Points, in no order, along strands that fork, close into loops and pass close to each other.
In the rows, 128 means zero.
Points whose rows are less than 95.1 apart are linked; no others are. Some points are linked to none.
visut: [ 77 115 119 123 136 168 114 144 163 102 103 103 102 121 145 131 144 155
 100 132  85]
vaguz: [110  78  47 126 137 151 113 152 130 165  92  97 132 104 129 122 109 172
 127 124  97]
Vesar: [125 129 144 100  98 153  80 127 113 132 118 166 100 160 129 163 104 127
 181  97 180]
lukem: [163 173 142 149  78  78  96 112  86 119 182 182 133 167  85 103 140 131
 144 142 140]
Betaf: [189 147 179 140 134 133 122 126  67 138 165 182  95 148 107 170  86  73
 187  97 177]
bimet: [ 77  97 102  81 154 152 146 141 161 105 136 108 113 141 168 147 144 138
 138 107 126]
suvin: [117 129 120 162 157 147 115 147 143 115  92  81 162 104 123 102 133 159
 114 173 103]
sef: [118 177 136 148 135  99 210 110 146 128 161 159 141 148  98 119 143  92
 118  83 128]
rupe: [120 114 132 102 124 121 163 121 159 110 100 120 120 133 173 136 100 119
 156 127 134]
gedo: [ 80  97 115  79 124 178 151 128 145 124 113 106 108 176 167 155 119 121
 143  84 165]
Fozuk: [136 146 113 135  95 140  49 152 103 124 111 157 133 148 113 128 129 191
 157 184 130]
Pomo: [110  98 145 138 165 134 124 138 153 127 140 102 147  58 171 108 158 149
  91 170  60]
fave: [143 148 134 167 134 121 119 134 145 107  92  97 131 123  94 108 115 144
 139 147 122]
Zuva: [149 191 144 142  61  88 116 106  85 112 177 199 152 194 113 101 142  96
 114 147 138]
per: [ 80  83  66  87 162 145 135 169 154 155  82 125 107 127 132 129 136 145
 150  94  74]
Zimig: [147 123 100 151 123 135  58 133 118 148 128  97 143  92 134  93 132 179
 125 162 139]
dufu: [ 88 118 100 154 130 153  88 138 162  99  75 106 113 127 130 141 143 145
 128 139 117]
maful: [105 128 161  70 145 149 147 124 148 118 118 106 156 163 125 165 106  92
 137 106 185]
zuvu: [ 95 104  76 109  78 167  75 138 116 109 100 134  94 163 125 156  97 149
  89 123 111]
Lavok: [123 108  83 129 117 156 115 147 111  84 125  87 100 110 138 128 124 169
 119 153 117]
Kedir: [139 116 156  92  92 161  65 129  80 151 141 173 100 197 132 179 127 123
 188 102 203]
Zuz: [127  79  92 106 170 136 147 153 158 166 103 123  92 122 138 140 117 131
 184  76 106]
pamif: [127 129 123 132  85 148  46 135 133 110 139 151 119 171 134 149 127 172
 120 187 138]
ravuz: [ 98 122  71 149 130 165  83 145 116 114  75 123 108 115 129 131 141 146
 171 112 131]
Bave: [162 189 161 122  80 102 123 101 113 132 134 183 126 156 131 135 111 110
 144 133 173]
Lozis: [ 88  87 161  68  82 182  99 110 135 127 116 107 130 159 183 156 102 115
  73 131 145]
mifo: [102  72 105  99 169 156 139 162 156 106 154  91 110 103 158 142 151 164
  87 155  59]
nel: [178 190 155 130 110 118 161 105  93 172 161 192 147 168 105 147  85  57
 128  85 173]
seka: [137 169 153 109  91  92 130  96 100  85 179 148 145 136 107 127 122  89
 109 119 159]
disan: [135  97 113 132 181  99 182 159 158 162  86 120 114 104 145  99 170 147
 173 138 103]
vuru: [121 114 107 127 107 144  74 134 147 122 110 126 128 157 120 132  76 142
 154 142 133]
sor: [112 138 172 147 100 112 169  95 142  80 150 126 134 146 134 107 114 104
 107 135 117]
fer: [123 182 177 103  93 116 153  81 137 149 170 142 159 159 128 120 121  90
  75 102 172]
kaves: [155 134 117 136 109 109  76 136 110  84 122 126 113 130 105 146 124 136
 164 155 159]
vuz: [ 85  43  72 108 182 132 133 187 136 161  81 115 127 116 152 117 194 149
 102 174  56]
muvek: [ 87  61 113 143 175 128 153 165 148 160  87 103 151  96 162  93 178 165
 128 166  71]
dasir: [104  76 147  81 151  97 156 129 192 125 150 110 110 118 169 121 141 130
 112 139  86]
zop: [113 163 141 140 154  99 197 117 169 115 157 132 141 131 129 112 155 120
 100 126 104]
gevi: [128 150 190  74  97 134  81 121 107 141 149 158 168 191 112 148 116 116
 133 153 192]
dimu: [143 206  89 165 100  94 147 120 103 111 154 173 138 125 103  99 151  73
  99  85 128]
nodar: [132 111 139 122 176  69 186 144 177 134 103 130 129 117 132 110 159 115
 148 149  92]
Nedi: [175 201 117 165 107 104 154  95 127 135 141 164 123 137 132  88 117 111
 134 115 144]
fuzi: [112 104  99 167 152 185  87 153 132 126  89  87 151  99 154 119 143 155
  81 180  83]
Nutop: [ 94 101 119 115 108 206  76 129 152  88 124 117 110 152 174 164 112 125
  66 150  90]
Ner: [146 154 152  99 157 139 128 126 145 137 138 123 134 157  99 158  93 100
 157  87 182]
lasol: [166 137 111 178 130 114  87 136  92 123 113 128 116 100  95 137 133 140
 190 139 166]
nizen: [127 135 155 123  95 121 108 106 161 136 120 130 105 116 118 131 105 158
 140 108 146]
lako: [154 157 129 163 167  91 213 122 151 147 151 147 115 138 100 106 148 105
 149  75 118]
Lutag: [178 156 201 116 122 139 106 131  67 156 146 196 106 196 112 165 113  89
 188 109 186]
Pofon: [129 178 114 159 147 112 172 122 119 135 162 121 180  84 115  60 146 134
  88 146  88]
fuset: [ 87  91  87  97 110 160 111 141 142 110  93 105  88 156 116 160 109 139
 102  97 115]
Ref: [109 160 188  92  96 130 117  94 138 131 151 148 173 162 138 137 110 101
 101 144 177]
Pofum: [131 124  65 139 102 147  41 147  92 131  92 157  98 137 126 145 137 151
 179 128 145]
napi: [145 144 143 147 101  99  82 107 122 117 149 129 145  94 110  96 114 144
 119 164 114]
Kovag: [129 102  31 116 145 158  90 141 122 147  86 130  87 123 137 159 112 111
 161  76 121]
Sozil: [176 154 189 109  92 114 124 104  52 182 171 173 149 207  89 143 132  64
 139 114 204]
bifo: [107 129 125  93  82 168  60 140 115 114 108 153 104 187 126 168 118 141
 141 121 171]
pefez: [154 155 116 117 133 113 123 105 130 128 165 119 130 104 145  95 110 143
 158 123 145]
gur: [151 118 107 172 159  68 167 121 129 141 121 114 158  68 102 114 143 122
 141 137 126]
Zoluv: [154 168 154 150  78  87  92  94 120 126 176 157 133 133 109  79 113 129
 112 146 124]
Gapan: [144 121 166 117 101 109 154  99 150 143 115 121  97 137 122 143  98 124
 150  84 156]
loru: [124 120 120 149 165 128 128 157  99 134  60  86 151  64 115 112 161 149
 153 137 128]
Gira: [105  51 140 157 177 150 133 159 120 148 111  90 166  69 177 107 175 146
  88 184  59]
sifiv: [136 177 121 158  91  93 162  95 129 109 170 155 161 167 127 106 110  74
  79 125 127]
tero: [110  62 127  92 176 137 141 175 176 136 130 115  92 117 161 115 183 157
  82 168  41]
sefi: [111 137 166  99  94 147  77 122 133  92 132 126 119 165 118 155 119 130
 117 133 165]
vipe: [170 189 141 137 130 107  99 131  87 131 147 188 128 102  90 132 123 126
 187 129 155]
dad: [123 159 150 141 149 128 186 106 158  98 192 136 146 110 159 114 155 110
  57 153  74]
Dede: [108 124 164 121 169 141 161 130 183 106 169 114 131 116 153 134 152 139
  76 156  68]
dizos: [143 157 155 118  96 122  81 132 105 100 140 156 119 173  98 154 128 142
 156 156 165]
kal: [135 165 160 163  94 126 137 105 117  75 179 132 135 129 131  96 112 119
  82 162  96]
Bom: [119  99  89 133 145 142  92 147 104 168  95  79 160  73 131 103 128 184
 119 146 120]
lak: [ 92  88  93 123 151 155 132 169 156 135  66  96  93 118 135 128 163 161
  85 138  59]
gebi: [198 148 154 167 146 117 135 121 101 147 164 168 112 130  89 149  72  75
 174  97 148]
Mabo: [185 166 183 103  93 105 107 116  71 152 161 194 127 208 105 158 135 105
 163 132 192]
gegog: [ 92 107  91 121 182 135 145 151 164 112 138 100 133 109 159 120 164 152
 148 142 105]
vom: [134 121 163 111 147  83 203 112 153 128 136 131 136 150 125 154 127  70
 135  97 157]
zovig: [121 134 175  87 133 111 171 110 151 124 144 104 158 162 122 148 122  81
 104 114 166]
Vof: [114 109 149 105 167  89 194 132 175 106 124 122 125 147 127 152 150  98
 144 121 129]
puzom: [124  74 149 110 161  92 167 157 169 128 136 106 100 115 150  88 177 142
 109 171  62]
Fon: [143 149 146 159 121 106 158 113 138  90 121 114 114 143 106 112 114 112
 152 122 135]
zunum: [105 128 145 113 144 141 142 132 177 101 130 101 124 127 127 132 120 146
 106 143 103]
Neli: [130  83 132 103 151 107 174 134 178 147 115 114  74 134 136 137 134 140
 169  85 123]
duv: [106 104  83 141  96 172  59 139 130 117  81 122 111 130 147 135 103 154
  85 163  82]
silu: [104  98 116  85 126 184 123 136 118 142 107 131  91 171 145 170  96 104
 167  52 163]
bevoz: [105 133 101 148 133 148 120 144  94 123  86 119 143  75 126 123 137 164
 171 143 131]
rodod: [104  84  98 126 153 200 101 150 139  97 146 102 108  90 168 150 144 148
  71 156  55]
lelif: [165 134 123 137 152 145 121 140 122 143 115 157 113 109 119 166  78 127
 196 106 151]
zati: [172 145 130 122 132 135  75 142  92 141 135 176 114 119 114 143  88 126
 214 125 149]
Vigiz: [113 104 174  92  87 135 135  94 149 146 107 115 119 153 167 151 105 122
 127  96 180]
Vobaz: [106 148 178 111 123 151 125 123 157  83 136 107 124 145 123 161 122 135
  80 140 137]
Bemel: [152 133 129 162 149 100 130 129  72 135 102  84 161  56 117  82 155 144
 140 135 144]
talig: [143 141 181  86 119 141 114 107 111 165 145 139 158 179 101 162 102  96
 144 104 208]
Fupav: [172 166 158 119 143 121 156 109 120 147 168 150 140 158  91 143  79  78
 149  83 174]
Rasi: [106  94 106 117  74 159  92 133 110  76 136 110  95 150 147 150 102 157
 103 152 120]
zeris: [120  71 108  72 158  97 157 155 175 136 119 107  86 120 145 127 156 150
 138 117  97]
binut: [201 197 120 151 111 103 137 116  83 160 177 215 135 155 105 139 100  84
 146 111 161]
lur: [130 148 109 172 131  70 165 102 131 112 159 137 156  89  97 122 140 105
 123 123 125]
tori: [142 173 122 141 131 105 163 110 123 126 135 127 152  87 145  78 119 140
 134 145 109]
fop: [144 120 161 133 142 112 172 119 149 137 113 139  83 115 118 144 115 118
 181  67 135]
gab: [162 146 127 149 114 100  91 130  90 138 118 128 167  83  91  95 105 145
 157 165 129]
fori: [110 126 123 149 121  98 145 112 134  93 158 119 132  90 113 139 139 149
 116 141 128]
kifu: [ 95 144 160 111 109 136 145 108 124 115 167 154 131 135 104 153 113 138
 154  96 172]
duru: [ 95 102 173 101 105 192 107 120 158  98 137 128 133 143 190 165 101 121
  68 152 104]
Zevun: [165 168 125 173 109  75 122 117  92 148 134 146 160  77  72  98 120 127
 136 135 127]
topo: [ 94  83  31 115 125 154 121 146 127 133  92 109 106 128 145 139 111 143
  86 131  72]
Foz: [158 141  85 126 132 137  76 124 112 133 143 108 119 107 140 102 119 167
 165 134 150]
zevo: [130  96 129 166 155 126 168 138 101 140 108  71 140  78 135  92 169 178
 100 163 105]
sala: [145 182  87 164 113  79 190 118 125 125 138 149 129 102 121  87 163  89
  86  87 101]
beras: [154 180 120 160  68  98 143  94  95 122 175 188 145 192 117 102 116  69
 113 108 160]
bori: [122 101 111 143 165  89 139 131 139 138 120  96 170  62 138 109 147 137
 137 157 106]
Negul: [134 101 141 149 182 108 184 152  90 175  87  77 181  88 133  68 175 159
 124 146 125]
tega: [171 136 125 144 150  86 156 124 126 146 118 133 140  82 101 127  97 120
 168 110 127]
seno: [172 185 106 179 171  99 173 117 132 158 145 147 134 105  94  95 146 100
 149  87 130]
Fes: [102  77 117 158 148 168 141 160  80 140  78  67 150  82 158  98 168 183
  89 162 103]
mavud: [139 115 102 138 145 124 123 139 146 150 102 126 128  96 106 146  96 146
 177 112 136]
kegi: [167 175  92 180 150  78 188 128  98 159 118 143 152  81  96  84 161  93
 114  92 106]
lol: [122 118  63 113 107 154  63 141 116 126  79 153  90 153 126 160 100 107
 162  93 139]
kitad: [115 137 118 125 174 107 182 130 159 149 143 140 138  91 119 125 146 151
 162 109 119]
peku: [ 80  68  71  92 132 151 124 145 156 111 105  97  87 164 137 148 126 121
  87 106  70]
pev: [127 138 134 146 103 152  83 113 162 108 135 123 118 137 157 134 114 167
  97 172 122]
Fisum: [ 99 120 131 165 124 141 106 123 112  94 168 108 142  72 127 117 147 170
 107 170 106]
febam: [137 165 153 117  98 110 194  88 123 165 168 149 142 162 104 139 122  85
  87  73 178]
mefi: [ 83  75 162 105 128 150 155 122 185 110 135  91 110 174 156 150 143 127
  82 122 122]
deg: [136 118 147 158 154  86 151 118 142 129 138 103 156  64 144  92 160 126
  85 164  73]
mizo: [130 120 156 115 133 178 119 126 111 137 120 146  85 155 124 177 100 110
 187  64 188]
tov: [124 108 133 166 115 167  76 130 151 117 113 111 130 104 156 128 111 158
  82 184  79]
zopi: [142 141 137 158 168  84 159 133  91 154 106  91 182  57 116  79 181 132
  96 140 121]
bot: [142 154 180 108  88 131 145  89  65 150 172 141 163 184 107 125 133  61
 116 107 209]
fufig: [116  98 173  64  71 167 107 110 109 140 112  94 125 169 167 147 111 107
 109 126 185]
duz: [ 77  95  64 139 164 181 101 164 120 137  69  89 117 114 132 113 170 146
  65 130  50]

A piece is all that can be reached along the links. How many separate loops has the piece of each point below (a circle has one, a figure eight two, a Y none), and how many tips (points with one link)?
Vof -> loops 0, tips 4
Fisum -> loops 0, tips 3
Vigiz -> loops 0, tips 4
sala -> loops 0, tips 7
lukem -> loops 0, tips 2
Rasi -> loops 0, tips 4
